Each row is a point on a tangle of strands that fork, close into loops and nearly touch. The rows are in no order.
Two points are linked if the straight distance between their rows is under 76.6. Some points are linked to none.
Baga: [ 54  -5  -6 -24  18  -9   2   1  -4 -17  -1   4 -24  -4   4 -20  12  -2
 -31  31  61 -12  47  15]
maza: [ 18   0 -14  19  31 -21  -3 -12 -41 -14  17   5  19   4 -13   2   3 -30
   7  24  17 -13 -19  18]
fabod: [ -3  20 -16  32 -45  20 -38 -10  -1 -10   0  16  10 -13 -26 -13 -41 -25
  30 -35 -30  15   2   3]
moret: [-22  -3  -4 -15   1   0   1   4  12   5   2   7   6  10  19  24  -2  29
 -23   0 -19  11  -8   6]
bifig: [ -5  19 -17   1 -22   4  -2  24  -7   2 -16 -28  -2  18   7  -5  16  16
 -38 -11   8 -13   5 -12]
nom: [-23 -46 -15  13   5   1  13  -7  18 -13  -5  15 -10  21  -4   3   2 -33
  42   5 -31  44 -30 -10]
Tid: [-12 -33  38  -3   5  25   0 -15  -7   6 -13  21 -10  18  10   7  19  10
   2 -13 -50  20 -27   0]
devuk: [-20  -2 -20  31   1 -11 -14  16 -13 -28 -11   4   7  31  12 -17 -10  10
  -5  17   9   5 -25   4]
dezis: [ 15 -23  26 -23  19 -14  35  26  15   7 -15  28 -36  38  37 -13  33  33
  11  22  34 -13 -26 -14]
mariv: [ 16  11   1  28   2  22  -3 -48 -32   2  29  17   4  -3 -32  11 -10 -41
  21 -19 -20 -20  -3  15]
pem: [ -6 -15  17  14 -12  42   8  21  -7   6 -16  11   8  -2  -1   0  33  37
 -18  11 -30   6 -36 -19]
Bure: [ 35 -17  28 -16   0  18  27  -1  14   9  34 -22  15 -13  -4  38  40 -27
 -18  21  30 -17  40 -16]
bira: [  8   9  14  16 -13  42 -12  19 -21   5 -13  -6  11 -21 -16 -11  23  20
 -35   1 -20 -11 -23 -20]
soz: [ -5  19   4   2   4  10 -10 -43  -7  24 -16  10 -18 -10  -6   5 -34  19
  -2 -21 -22 -12   3  10]
tar: [ -6  15  15  26 -16  30   6 -27  -5   3  35   5  31  -6  -7  17 -18 -65
  67 -38 -14 -13  21   1]
gir: [  0  17  16 -11 -15  18 -19  -5   6   7   6  -5  14 -13  11  14   2  24
 -45   1 -22 -17  12   2]
Pulog: [ 22   4  -9 -24 -23   1 -11 -16  14   9  13   0 -11 -24 -10  12 -13  -3
 -35  32  11  -2  58   7]
sipu: [ 42   6  28  -8  23 -22  -2  10 -19  -2 -12   6 -20   1  21 -29  17  32
 -22  32  57 -41  -4  12]
lar: [-14  19 -22  21 -23   0 -16  12  -5  -7  -4 -12  10  18  -6  -2  -6   1
  -5 -25 -38  29 -11   0]
durus: [-35  13 -26   2 -25  -6  -6  33  20 -13   4 -12  18   8  -6  -3  -6   6
  21 -23 -22  44 -20  -4]
fet: [ -9 -17 -10  -7  15 -13   3   2   4  -4  -5  19  -1  26   7  13 -11  27
   3   2 -27  21 -38   7]
feva: [  6 -16  27  -9  12   4  -1  28 -17   3 -32 -10 -16   5  10 -19  37  40
 -36   9  22  -1 -25  -5]
vus: [-34   1 -17 -25 -29  -6  20  25  59  14   4 -11   3 -10   3  17 -15  27
   6  -6   1  28  27 -11]
vup: [-11  13 -20 -32 -27 -14  -6  -7  19  -4  14 -10  -4 -28  -6   0 -23  18
 -16  27  11   8  40  12]
fus: [  4  20   0  -5  -7  -2   8 -17  -3  17  23 -35  27 -19  -8  31   2 -47
   8 -26  -4 -26  31   0]
fizo: [-27   1 -24  15 -23  22  21  24   6   3  -8  21  16  26  11  14  22  -1
  11  12 -29  21 -17 -16]
mup: [  4 -33 -16 -17  43   3  39  -5  26   2  12  -3  -5  20  32  -2  39 -12
  22  28  14 -10 -11  -4]
Fasaz: [  6  17   1  29 -28  33 -34 -36 -19   1  15  20  13 -12 -22 -10 -35 -43
  33 -21 -18  -8   7  23]
zadi: [ 11 -42  31   6  42 -26   7  25   0   2 -21  28  -7  39  20   0  41  18
  18  14 -19   4 -35 -13]
fiz: [  6  39   4  35 -29   6 -27   3  -4  27  15  13  36 -22  -3  -7 -41 -46
  49 -50 -21 -33  31  -1]
Kavu: [-12 -19  -7  25   8  28  17  25   0 -12 -16  23  -2  29  10  -1  26  16
  -5  27 -15   9 -34 -19]
tur: [ -9  14 -22  -2  32 -22  -2 -20   7  -5   8 -17  10 -38 -22   2 -24 -17
 -10  -8  30  -2  14  -6]
zik: [  7  16  26 -15 -12  21 -13 -30  -2  16  27  -1   7 -28   2  10  -6  -5
 -27  -9 -12 -37  41  11]
lupaz: [ 17  20 -23  -5  19 -21  -4  -9 -13 -11  -5 -12 -14   1   2  -4   1  21
 -20  16   6   1  -8  10]
mapiz: [ -1 -44 -12  15  31  -9  22   4   8   2  -3  17 -13  39   7  -1  28 -32
  37  10 -14  32 -37 -10]
Zire: [  1  -8 -13 -29 -34   6   9  19  26 -12 -11   3 -22  22  31  -9   1  25
 -21  37  37  24  46   9]
Fibo: [ -8 -43  -1 -49  12 -20  20   0  31   6 -17  18 -25   5  23  24  -5  25
  -2  17  -4  12   7   1]
bes: [  9  18  29   1  -6  35  -6 -43 -19  28  19  -8   9 -18  -7  11  -1 -16
   2 -27 -14 -52  20  12]
Gogup: [-34  15 -25 -23 -11 -20  15  19   6 -11  -6 -14 -16  20  18 -16   0  22
   0  -2  39  26  -9   6]
ful: [ -2  35 -23 -23 -37 -19 -14  23  20  10  -1 -35  20 -18  13   6 -16  -5
  -8 -10  -5  -7  28  -4]
lek: [ -3 -24 -20  36 -15  19 -14  26  -6 -38 -12  27  -4  40   0  -8   3   3
 -10  16 -13  25 -24  -6]
sova: [-55   4  -6 -15 -16   1  17  13  42  13  -9  -5   9 -31 -19   7 -27  31
  12 -15  -4  25   3  -4]
vuv: [ 26 -31  34  25  24 -14 -21  36 -22  -9 -36  27  -3  26   6 -22  29  30
   0  23  -3   6 -46  -7]
Masas: [ 18  30 -12 -19 -26 -17  -9  -3  10  18  23 -27  20 -32  -1  15  -4 -30
  -8 -12  -3 -20  54  -4]
dedok: [ -4 -57  11  20  -4  23   1 -12   6 -16  -9  38 -16  28  -2  10   6 -20
  26  -4 -48  28 -26  -2]
zunu: [ 49  -6  28  -3  39 -15  -1   4 -31   2  -2  -3   6 -30  -9 -23  41  25
 -17  26  40 -31 -13   7]
kapid: [ -9  36   3  13 -37   9 -17   2   4  24  -6 -13   3   2   9   5 -13   4
  -3 -36 -48  -2  10 -12]
Minip: [ 10  33  25   7 -36  29 -27 -12 -12  25   5 -21   9  -6   2  -4  -8  -4
  -5 -36 -39 -36   9  -5]
pupu: [-17  -1 -24 -29 -45 -10   5  23  44  -1   8 -10 -10   4  10   9 -10  24
 -16  19  12  30  45  -7]
dad: [-12  -2 -13 -33  16 -49  -2  16  17 -10  -3  -5 -22 -18  -4 -19 -26  31
  -6   8  57  18  11  16]
gedup: [  4   9   6   3  43 -11  -3 -32 -12   2   7 -10   2 -24 -12  10  -5 -37
 -16  -4   9 -14   7 -12]
pimo: [-31   7  21  -2  -7  13  29 -19   9   2  31  -7  24 -15  -9  34 -15 -49
  59 -44  -3  -4  14 -10]
digi: [ 22  -5 -10  34  22   6 -10 -28 -30 -17  20  30  19  -8 -30  11 -11 -48
  12  11  -6   3 -10  14]
nem: [  5 -20  19  30  -3   4 -33  -3 -37  -4 -13  24 -15  11 -18 -11  -6  -3
 -24  10 -19  -3 -30  -3]
medu: [ -3  44 -22  11 -33 -14 -11  19  16  22  -6 -27  20 -20  -5   6 -28  -2
   8 -38 -30  -5  20  -7]
mafe: [ 12 -11   2 -44  14 -35  -9 -11  15   1 -15  16 -30 -11  12  10 -19  37
 -13  25 -10   3  12   7]
sufar: [  6  15  -1  19  27  -7 -23 -45  -7  10  -9  25 -11 -25 -21  -5 -48  -8
  28 -14 -17  -1  -6  15]
vom: [-21  -9 -27  15   3 -19 -12  -6  -8 -20 -16 -10   7  -8 -26 -10 -45  14
  15   3 -20  12 -18  14]
ruz: [ -3   5   3   3  26 -31  10  16  -4 -16 -36  -1 -20  34  42 -24   4  31
   1   5  37   1 -14   9]
Pon: [ 33 -18  14 -41  17 -35   9  27  12  -4 -26  34 -37  21  30  -8  17  49
  -7  33  30 -12  10  -4]
rakon: [ 15  23   6  11  29 -33   0   1 -23 -16  -8   7 -12  16  29 -31  -1  20
  -9  14  53 -28 -10  15]
Bisu: [  5  25 -15   9  -4   0 -22 -12 -14  -6  16 -16  16  -2 -13   1  -7 -17
 -13 -19 -19  -2  -2  12]
kuz: [  2 -18  10  47 -21   6 -35 -28 -23 -13  -4  24 -20   8 -28  -8 -32 -20
  -6  -9 -28   3  -4  11]
bagu: [ 50  -6   7 -12 -17  16   3  -5  17   5  29 -20  10 -17 -13  19  15 -27
 -32  24  18 -14  70  -4]
sido: [-15   5  31   1 -13  38 -14 -28  -9  13 -23  13 -13   7  13   1 -10  24
   6 -28 -43   1  -6  13]
zus: [-31 -16 -24   0  19 -26   6  17   7 -23 -21   3  -1 -11 -20 -17 -35  30
  23  -4   1  23 -32  -1]
muko: [  4 -38  15 -12  22  10  47  13  21   2   2  -2 -16  33  35   0  50  20
  -1  24  17  -5 -10 -13]
lalif: [-27 -26 -28 -18  24   0  43   8  34  -4  17 -12   5  19  20  -9  21 -19
  43   8  27  20 -22  -3]
rel: [  2  35  14   8 -14  18  -3 -15   0  27  27  -3  32 -22  11   3 -18 -53
  76 -55  -5 -28  36   3]
felet: [-16  26 -34  27   3 -15  -9   8 -21 -20  -3 -20  19   6  -3 -22 -13 -10
   1   8  39  -4  -6   6]
dusup: [ 16   5  15   8  13  29  23 -18 -17  13  20 -10  23   0 -18  38  20 -53
   8 -11   0 -10 -14 -12]
subeb: [-20 -13 -19 -37   1 -13  34  14  25   4   7 -11 -21  26  24   6  22   9
  11   4  19  32 -17  -1]
Bod: [ 23   3  -5 -28  -9  -3   4  14   2 -23 -12   5 -30  13  23 -29   2  26
 -29  32  54  -8  33  14]
vel: [-15  12 -21  -7  39 -48  -5   5   0 -15  13   4  -2 -36 -26 -21 -25  13
   7   8  42   8  -4   8]
vidom: [ -3   5  23 -16  -4  24  30 -15   4   4  22 -15  29  -5   6  48   9 -52
  27 -37 -10 -18  13 -18]
gozi: [ 20  -5   7   0  34 -10  12 -13 -20   1  15 -19   3 -11  -9   9  27 -21
 -29  10  27 -27  16   0]
mer: [  7 -13  27  14  16 -10 -16  14 -36   1 -24  12 -13   1  -7 -20  24  27
 -24  17  -9  -1 -32  -5]
Tuto: [ 28 -14  13 -32  -9   3 -17 -13  16   2   2  12 -33 -13   0   6 -17  25
 -44  27  -4   4  37   1]
Dovam: [ 46 -21  29  -4  43 -12  21  -3 -26   1  12 -19 -13 -28 -20  -5  44  -8
 -12  21  31 -31  -3 -14]
nunok: [ 22  28  14  15  -8  27 -16   8 -13  16  18 -18  23 -26 -12  -1  30 -16
 -34   0  -7 -31   2 -23]
Nopo: [ -5  28 -26 -15 -21  -1   5  23   7 -13 -14 -28  -2  21  29 -16   5  23
 -16  -9  44  -2  13   8]
purat: [-21   5 -14  13 -20   5 -16 -13  -7 -12 -11  -1   3 -23 -37 -18 -46   2
  32 -28 -31  24 -10  16]
godin: [-53 -25 -10  -5  13  -2  25  16  37   5  -9   1   6 -11 -21   5 -19  18
  31  -7   1  37 -30  -4]
vutas: [-50 -17   4  30 -17   4 -18  -5  12  -7 -15  28   4  12  -3   6 -18 -10
  20  -9 -38  49  -5   8]
puz: [-41   4 -25 -13 -21  -7  20  37  36  -4  10 -25  19  20  20   1  15  -5
  24 -19 -13  29  -8 -18]
gul: [ 23 -10  23  28  15   6 -18 -24 -38   6  -1   5  -4 -11 -29  -7  -3 -13
 -14  18 -17 -31 -26  -2]
duz: [ -9 -15  -4 -14  17 -25  26   9   8  -5   2  10 -18  35  24   4  11  25
  15  20   1  23 -35   1]
teli: [ 26  20  20  35  -4  39 -12 -12 -24  14  18  -4  26 -14 -25   5  27 -52
  -6 -19 -16 -17   2 -15]
Fuvun: [-14  23 -14  -1  -5  -1 -11 -27 -13  -3  20 -15  14 -33 -40  -9 -32 -21
  22 -35 -11   3   2  14]
Vezo: [ 21  11  -2  -1  -2   2  -6   9 -14   6   4 -26  -7   0  -1  -6  26   7
 -50   2  41 -24  16  -3]
dus: [  0 -17  10 -28   6  -5   5  14   0  11 -35  -7 -16  12  25   5  13  28
 -33  24  25  -2  -5   7]

A piece is two or more points that can be reached from each other along the links. Count, over all rows, the pieces, the separate loops (a circle has one, a figure eight two, a Y none), the forks (points with three links) and the tips (points with one).
pieces => 3
loops => 0
forks => 11
tips => 17

Name the points in between on the shortest way along the links from the first point to the second, in order.
dezis / ruz => muko > mup > lalif > subeb > Gogup > Nopo > bifig > Vezo > gozi > Dovam > zunu > sipu > rakon
tar / zunu => pimo > vidom > fus > Masas > ful > medu > kapid > Minip > bes > zik > gir > moret > fet > duz > subeb > Gogup > Nopo > bifig > Vezo > gozi > Dovam
bagu / purat => Pulog > vup > pupu > vus > sova > godin > zus > vom
fiz / fizo => rel > tar > pimo > vidom > dusup > teli > nunok > bira > pem > Kavu
